Points, in no order, along strands that fork and pass close to each other.
In the rows, zero is written as 128.
Two points are linked if the straight distance between their rows is under 123. Some points are linked to none.
K_871: [110  65 110 137 128 130  63 111 134 158  91 183 136 127 133 126 104 168
 116 171 120 111]
K_313: [ 78  78 138 112 129 131 115 113 143 108  97 115 100 156 120  81 105 139
 100 174 116 121]
K_304: [147 202 171  78 102  83 161 168 145 127 176  96  87 153 109 145 177 110
  93 146 132 117]
K_364: [ 97 123 109 120 170 132  60 112 130 103  96 140 119 122 132 110 109 171
  58 133  96 177]
K_458: [169 193 122 120 138 140 159 121 139 124 135 100 114 115 110  75 171 106
 134 201 129 124]
K_271: [150 138 135 180  89 126 166 148 128 126 103 101 171 148 114 227 144  82
 128 104  80 156]
K_310: [153 168 140 138  83 126 180 130 113 153 146 115 140 159 124 209 144 102
 118  74  90 168]
K_792: [123 139 154  95 120 143 156 102 154 127 106 174  76  75 142 108 147 114
 130 162 141  84]
K_684: [119 186 148 115 123 146 196 182 161 103 132  74 112 125 165 140  92  93
 119 111  84 133]
K_557: [146  49 121 176 119 123  88 104 129 169  97 147 132  93 104 166 150 141
 130  99 174  91]
K_154: [100 168 113 133 111 136  68 122 135  98 122 116 120 139 144  61 104 163
  97 185 176  97]
K_552: [107  57 117 168 132 112 139 107  97 126 119  92 147 117 119 157 119  91
 167  85 112 158]
K_357: [126  64  90 177 114 112  73  98 101 177  85 172 130 117 105 148 107 173
 155 143 148  98]
K_992: [105 217 136 106 116 135 237 190 127 130 147 123 134 166 112 129 150 111
  88 129 119 110]
K_468: [137 159 150 115 102 123 184 178 119 149 183 138 140 145 129 184 172 109
 111 106  98 160]
K_219: [ 98 100 114 188 153 116  57  98  50 149 132 171 169 158 127 127  97 179
 109 133 136 143]
K_922: [191 171 155 176 180 149 154 162 170 102 145  87 109 157 120 131 172 161
 111 149 107 106]
K_541: [183 160 144 113 169 136 146 182 133 125 160 156 151  94 122 155 151 136
 128 133 147 115]
K_752: [140  93 110 123 125 117  54  84 110 139 167 135 121 146 138 109 120 160
 173 131 158 150]
K_434: [172 128 162 102 166 122 118 158 148  94 150 139 112 113 122 154 139 114
 150 116 125 105]
K_108: [136  80 132  85 170 108  99 141 149  97 120 132 105 110 113 150 111 112
 144 118 103 128]
K_407: [125 124 113 112  98 128  81 150 154 105 135 114 184 154 137 128 117  66
 127 141 149 164]
K_359: [172 127  95 148 124 166  93 110 123 114 118 128 113 107 120  62 152 192
 131  94 147 120]
K_71: [ 92 124  95 114  95 138 101 144 127 126 159 118 168 122 141  84 100  77
 101 147 163 168]
K_687: [138 165 141 163 147 159 156  88 139  97 101 128 109 152 130 103 148 136
 142  77 140  97]
K_469: [ 89  55 112 191 114 103 125  90  76 124  84 119 135 111 105 165  88 148
 123 106 123 148]
K_858: [124  92 146  95  70 131 132 100 124 100 112 139 124 153 100 123 133 101
 150 129 150 108]
K_651: [113 186  92 103 116 124 141 106 117 109 138  56  96 118 125  61  82 124
  99 138 159 146]
K_146: [105 100 102 163 175 145  62 110 136 153 120 185 124 116 145  75 130 165
 112 136 154 106]
K_584: [132 183 158  92 106  94 153 200 156 155 196 129 110 164 127 176 184 122
  73 127 112 150]
K_732: [169 220 138  61 145  91 141 156 146 127 130 100  95 138  74 132 163 137
 112 139 132 106]
K_631: [ 59  98 153 156 110 136 153 101 106 122 125 133 114 151 173 113  54 160
  57 125 124 113]
K_874: [136 188 104  75 153 127 129 125 168 144 116 121 133 108 156 112 113 129
 154 129 120 160]
K_528: [159 114 134 148 119 133 188 173 157 154  99 120 166 130 128 211 137  94
 123 139  66 134]
K_876: [155 101  87 160 133 161 136  85 107 114 122 147 136 144  94 129  84  90
 157 144 135 124]
K_386: [159  87 157 147 103 141 174 129 157 147 124 111 147 121 143 158 169  93
 139 163 104 133]
K_906: [188 162 126 113 144 134 133 107 136 131  99 125 114 150 106 167 144 167
 176  86  89 138]
K_97: [ 83 112 144 132 128 129  76 106 103  90  94 144  75 173  96  65 116 157
  58 164 101 101]
K_238: [145 102  99 165 131 125  38 108 128 121  73 157 100 131 106 144 130 157
 176  62 109 103]
K_137: [131 169 120 182 144 169 126  89 158 108 103 134 126 119 165  90 155 118
 145 129 135 121]
K_897: [115 103 140 172 154 137 180 132 125 105 126 100 146 134 140 157 112  82
 163  86  97 128]
K_734: [128  75 129  83 143  91 125 161 134 149 131 128 148 144  90 170 113  82
 175  97 124 129]
K_777: [145 147 156 171 150 106 156 131 151 151 140 141 133 189 131 203 170 116
 147 123 104 103]
K_846: [192 212 145  96 137 117 128 153 145 109 132 126  72 131 109 123 175 181
 144 142 117  78]
K_481: [ 95 137 131  73 135 114  72 133 118 129 106 161 121 140 117 122  67 179
  43 146 115 149]
K_162: [112 132 106  94 137 137 144 106 101 102 131 115  82  98 108  94  71 140
  72 122 138 153]
K_524: [ 57  65 119 102 143 115 111 148 157 140  93 118 153 148 124 103  73 122
  85 147 121 140]
K_948: [108  63 157  96 137  99  93 148 144 101 130 105 125 100 163 134 105 165
 132 107 124 125]
K_170: [118 123 126 110 100 138  59 103 115  64  98 155 103 106 139 121 131 170
  99 118 103 156]
K_96: [126 105 117 134 187 139  87 112 134 138 125 135 101  78 138  57 160 187
 110 120 150 124]
K_488: [166 109 125 130 124 112  60  87 106 122 146 156 119 124 123 144 164 109
 197 142 138 136]
K_249: [145 117 132 133 134 167 168 145 129  95  91 167 166 115  83 129 141 115
 132 117 164  74]
K_819: [ 55  91 120 105  79 133  92 180 115 149 162 107 157 125 165 102  88  94
 100 123 119 178]
K_881: [146 109 126 106 124 114 129 127  79 145 171 144 146  86 105 151 164  82
 147  78 138 184]
K_817: [146 138 125 134 181 127 154 104 126 168 119 169 142 160  83 145 154 119
 188  94 145  87]
K_466: [166 140 118 169 141 123 123 134 109 110 134 131 178  88 159 172 139 128
 195 127 122 152]
K_969: [105  89  93 169 150 147 129 112 102 102  95 140 162 152 110 108  98 128
 179 130 142 107]
K_669: [148 176 127 101 138 121 174 139 116 149 169  73 117  78 127  71 160 115
 132 175 150 139]
K_93: [ 92  56 110 143 133 134 122 152 143 141 121 131 166 117 149 146  55 135
  75 141 131 137]
K_416: [154 158 135 120 160 132 142 109 162 143 169 110  63 117 118 120 119  63
 102 137 161 126]
K_895: [ 88 122 167 132 119 135 180 171 139  95 146  71 126 117 154 121  99  87
 131  76 108 119]
K_227: [ 95 150 128 112 105 148 125  95 148 102 128 162  86  97 157 108 106  85
  98 177 142 110]
K_16: [138 131 129 152 163  93 151 164 166 163 166 143 132 201 126 208 184 139
 107 146  87 134]
K_680: [133 204 131 111 123 142 222 207 138 120 155  81 127 140 126 135 116 108
 105 163  85 124]
K_692: [ 96 133 164 133 132 120  81  98  74 123 131 136  77 193 121  75  95 198
  79 159 103 109]
K_917: [142 122  97 118 146 151 156 135 129 125 160 126 140 116 126 116  84  67
 167 170 117 143]
K_393: [111 165 162 105 168 115 188 155 165 164 141 128 133 116 123 116 199  96
  96 116 135 127]
K_958: [ 87 101 167 104 129 116 151 165 138  84 140  89 116  86 159  97 113 130
 113 128 155  99]
K_788: [ 74  92 128 161  96 136 122 120  97 141 108 160 172 143 159 140  72 151
  56 141 127 141]
K_753: [102 136 130  95 131 135 193 162 151 187 141 147 142 100 167 146  94  99
 150 106 131 109]
K_954: [ 88 166 120 144 133 146  94 106 137  80 119 152 116 130 153  76 115 109
 129 167 160 102]
K_877: [139 107 105 160 151 136 128 108 115 151  91 153 160 152  91 108 145 140
 213 110 150  77]
K_343: [133 165 140  99 112 131  67 101 149  84 107 105  53 102 151 107 131 171
 101 116 124 117]
K_239: [139 127 179 132 113 133 182 122 131 104 158  94  97  82 157 112 159 122
  97 109 161 113]
K_267: [116 176 126 126  98 115  92 124 114  82 141  62 112 130 145  69 101 175
 102 134 185 108]
K_878: [ 84  79 117 100  82 111 101 172 119 167 136 118 161  93 159 154  97  95
 152 118 115 158]
K_718: [125 108 132  89 184 109 168 144 134 158 133 148 147 163  80 130 147  82
 169 107 132 111]
K_52: [167 144 174 177 128 151 154  94 141 123 140 136 101 172 134 148 168 123
 155  95 134  77]
K_748: [ 99 137  96 148  79 121 151  85 105 159  96 147 165  92 147 160 115  86
 154 119 129 157]
K_901: [ 71  70 120 131  83  78  74 141 121 142  90 125 169 106 146 173 111 118
 145 120 126 157]
K_892: [143 135 156 110 111 123 156 185  88 160 211 131 131 108 111 164 180  72
 117  78 118 171]
K_803: [ 73 104 114 169  98  85 111 114 122 158  61 128 175  71 156 174 136 112
 163 119 134 162]
K_369: [102  92 133  86 108 115 119 137  67 105 166 113 111 106 131 106  79 172
  88 133 117 172]
K_371: [131  70 134 108 124 107 119  96 101 151 188 112 117 130 123 107 111 135
 151 113 167 147]
K_261: [144 127 116 125  62 123 148  92  83 154 159 152 136 101 129 162 136  77
 157 107 142 163]
K_977: [171 162 129 118 167 136 194 155 128 153 174 127 144  90 144 109 145 150
 144 130 167 126]
K_126: [184 137 123 142 133 164 113 138 145  89  93 102 160 135 118  87 181 180
 162 117 122 123]
K_392: [155 188 148 111 145 122 113 124 158 101 109  91  45  91 129 101 145 167
 133 119 125  69]
K_919: [131 106 126 135 107 129 101 134 165 124 102 160 179 125 120 170 148  46
 127 143 149 118]
K_241: [104 120 137 164 142 126  72  78  71 165 132 161 136 203 144 100  84 184
 110 155 100 138]
K_106: [150 111  88 168 119 155  82  72  89 129 137 132 143 128 138  78 146 175
 158 118 150 152]
K_937: [128 100  95 106 110 150 103 106 172 169 100 142 148 124 157 109  98 150
 127 174 137 129]
K_403: [110 206 116 109 129 114 213 168 127 114 170 162 105 195 107 151 166 146
  98 179 104 112]
K_974: [162 103 167 128  89 137 169 125 138 131 169 109 132 110 137 116 179  96
 117 141 148 137]
K_570: [194 107 114 154 126 133 100  98 111 129  87 139 107 134  86 184 135 148
 185  86 102 111]
K_395: [ 93  74  93 166 149 107  92  75  88 155 116 138 146 155 111 139  95 149
 102  89 148 159]
K_250: [147 146  93  87 127 157 120 120 162 144  86 150 124 124 130 100  96 157
 168 161 117 112]
K_378: [161 186 120 108 160 120 151 142 165 150 123 110 150 150 156 170 136 142
 169 117  80 161]
K_345: [185 175 132 132 111 159 159 140 136 101 115 105 155 132 108  84 189 148
 143 168 133 125]

A fork is a point with three links. Follow the links from the first point to the second and name the forks in between, in order.
K_974, K_919 | K_468
K_378, K_108 | K_871 K_359
K_748, K_680 | K_468 K_958 K_895
K_369, K_777 | K_954
K_584, K_734 | K_468 K_958 K_108
K_977, K_871 | K_359
K_481, K_108 | K_468 K_958

Follow the links from the first point to the second, and from the first to the third. Name the last point that the two ways share.
K_817, K_552, K_250 | K_108
K_878, K_97, K_917 | K_958
K_407, K_434, K_846 | K_468
K_718, K_881, K_371 | K_108
K_919, K_817, K_170 | K_468
K_219, K_881, K_977 | K_958
K_16, K_162, K_792 | K_954
K_792, K_369, K_16 | K_954
K_271, K_937, K_371 | K_359

A fork is a point with three links, a tip a point with one. Leave the first point through the second and follow the links. Name the first fork or tip that comes.
K_878, K_901 | K_468
K_469, K_395 | K_631
K_871, K_937 | K_238
K_881, K_261 | K_919
K_126, K_345 | K_108
K_304, K_732 | K_481
K_468, K_310 | K_958
K_238, K_570 | K_871
K_631, K_788 | K_895
K_434, K_541 | K_359
